Each row is a point on a tangle of strands that fork, close into loops and nearly touch. The rows are in no order.
In the rows, zero is written as 128.
Two points are linked if the straight distance between their rows is under 33.3. Some points are linked to none.
<238>: [127 157 148 116 144 152 144 102 150]
<505>: [113 111  85 183  79 139 101 173 113]
<120>: [129 173 140 125 110 177 128 141 135]
<8>: [100 111 118 156 117 107  94 128 124]
<196>: [109 114 106 148  95 134 105 153 139]
<178>: [171 124 148 108 194  73 164 104 119]
<460>: [112 168 158 168 175  94 103  84 107]
<66>: [123 155 135 149 108 165 114 151 117]
<36>: [119 128 146 122 148 131 141 100 143]
<767>: [140 207 165 128 150 171 139 112 136]
<748>: [118 125 134 116 125 146 135 119 148]
<838>: [107 126 122 162 113 121  93 139 111]
<436>: [171  79 109  68 119  58 136 123 139]
<224>: [131 190 158 127 148 159 135 107 141]
<478>: [ 96 151 147 188 160  94  89 105  70]
<371>: [121 134 113 156  90 158 109 168 123]
<331>: [ 99 155 150 181 170  77  90  89  82]
<677>: [113 130 119 144 103 140 103 145 133]
<511>: [124 145 117 157  88 181 122 174 119]
<881>: [151  64 124 115 143  55 129 117 101]
<900>: [118 136 118 114  97 166 130 143 155]
<854>: [100 137 132 187 123 153 105 149  85]
<556>: [164  80 121  92 128  81 142 130 116]
<145>: [126 165 142 138 113 166 118 141 122]
<268>: [180 138 143  88 200  54 159 107 142]
<696>: [173 112 128  74 173  41 150 100 154]
<576>: [113 169 158 171 166 106  99  93  95]
<497>: [144  48  97 105  99  99 141 157 120]
<527>: [133 141 136  90 136 170 168 113 150]
<940>: [130 125 135  97 134 157 163 115 146]
<596>: [106  60  81 143  84 121 121 155 149]
<496>: [126  46  85 120  91 123 143 163 135]
<906>: [111 118 118 125 104 149 123 137 151]
<876>: [112 141 130 163 117 132  97 139 106]
<493>: [144 158 134  70 145 191 187 114 153]
<35>: [127 166 139  91 124 187 156 120 158]
<121>: [109 155 149 180 146 132 102 120  80]
<69>: [111 106 123 124 115 137 128 127 144]
<624>: [172 106 137 103 177  50 144 104 120]
<862>: [ 99 145 146 169 158  82  89  93  99]
<535>: [133 140 122  74 118 194 172 131 156]
<280>: [103 151 148 182 151 116  95 115  79]
<6>: [141 134 125  67 127 187 181 130 149]
<188>: [100  64 118 145 130  87 113 115 119]
<383>: [123 155 137 117 114 162 129 129 146]
<843>: [122 157 136 161 112 185 122 158 108]
<824>: [110 113  98 167  90 129  96 161 122]
<603>: [118 151 148 128 145 137 129 101 142]
<205>: [162  59 102  86 107  64 130 143 123]
<823>: [164  64 108  82 115  51 127 133 128]
<492>: [108 126 117 185 105 151 103 160  94]
<615>: [133 181 139 116 106 190 135 146 139]
<349>: [156  49 102  97 104  79 135 152 115]
<157>: [105 106 140 143 154  96 118  93 124]
<595>: [178 128 133  74 189  50 160 104 153]
<807>: [138  47  90 107  95 115 145 164 126]
<782>: [173 101 117  60 155  49 155 103 157]
<725>: [127 158 146 103 145 165 156 106 156]
<288>: [111 129 134 141 123 126 107 122 132]
<273>: [106 100  90 167  87 116  95 156 128]
<578>: [130 186 160 142 148 146 120 107 124]
<82>: [127 173 133  95 110 192 146 132 158]
<294>: [125 152 121  89 100 196 149 145 163]
<395>: [103  86  79 164  81 115  99 156 138]
<816>: [119 140 136 113 120 157 137 120 150]
<769>: [122 145 120 101  96 182 142 147 158]
<86>: [169  87 110  61 136  51 145 109 152]
<46>: [127 157 127 151  95 192 124 171 118]
<77>: [176 139 152 102 206  70 165 108 127]
<350>: [120 121  96 172  80 155 109 176 121]
<885>: [134 167 135  78 136 193 175 115 161]
<227>: [117 140 123 146  98 153 109 154 128]
<774>: [118 171 157 164 156 124 104 103  99]
<287>: [152 139 132  70 145 175 186 120 141]
<359>: [116 144 135 147 122 133 103 127 122]
<170>: [103 112 124 146 119 115 102 121 130]
<327>: [129 186 165 159 151 159 120 115 104]
<53>: [104  71  76 160  80 114 106 156 146]
<861>: [162  90 135 108 160  57 143 108 108]
<736>: [124 182 166 165 158 145 114 112  99]
<172>: [105 148 145 184 133 147 103 135  83]
<391>: [106 137 140 155 142 103  97 104 114]
<453>: [172 117 143 103 186  57 152 104 121]
<580>: [112  55  83 132  88 127 132 158 147]
<155>: [128 122 143 109 146 141 156 104 139]

A piece is all that can be reached along the links. How many separate loops has the piece of each point below (a circle has one, a figure eight two, a Y none), and how many tips (points with one link)?
<121> | loops 0, tips 2
<36> | loops 1, tips 0
<505> | loops 2, tips 3
<774> | loops 0, tips 2
<170> | loops 1, tips 0

A fork is a point with three links, a tip a point with one. Leave the first point through the second and follow the links. Name the first fork or tip that comes.
<493>; <287> | <535>
<774>; <736> | <767>
<280>; <478> | <862>
<178>; <453> | <861>

Name the points in between on the shortest way along the links from the first point to the second, in order.
<578>; <774> | <327> <736>
<238>; <155> | <603> <36>
<145>; <46> | <66> <843>
<492>; <331> | <854> <172> <121> <280> <478>
<6>; <885> | <287> <493>
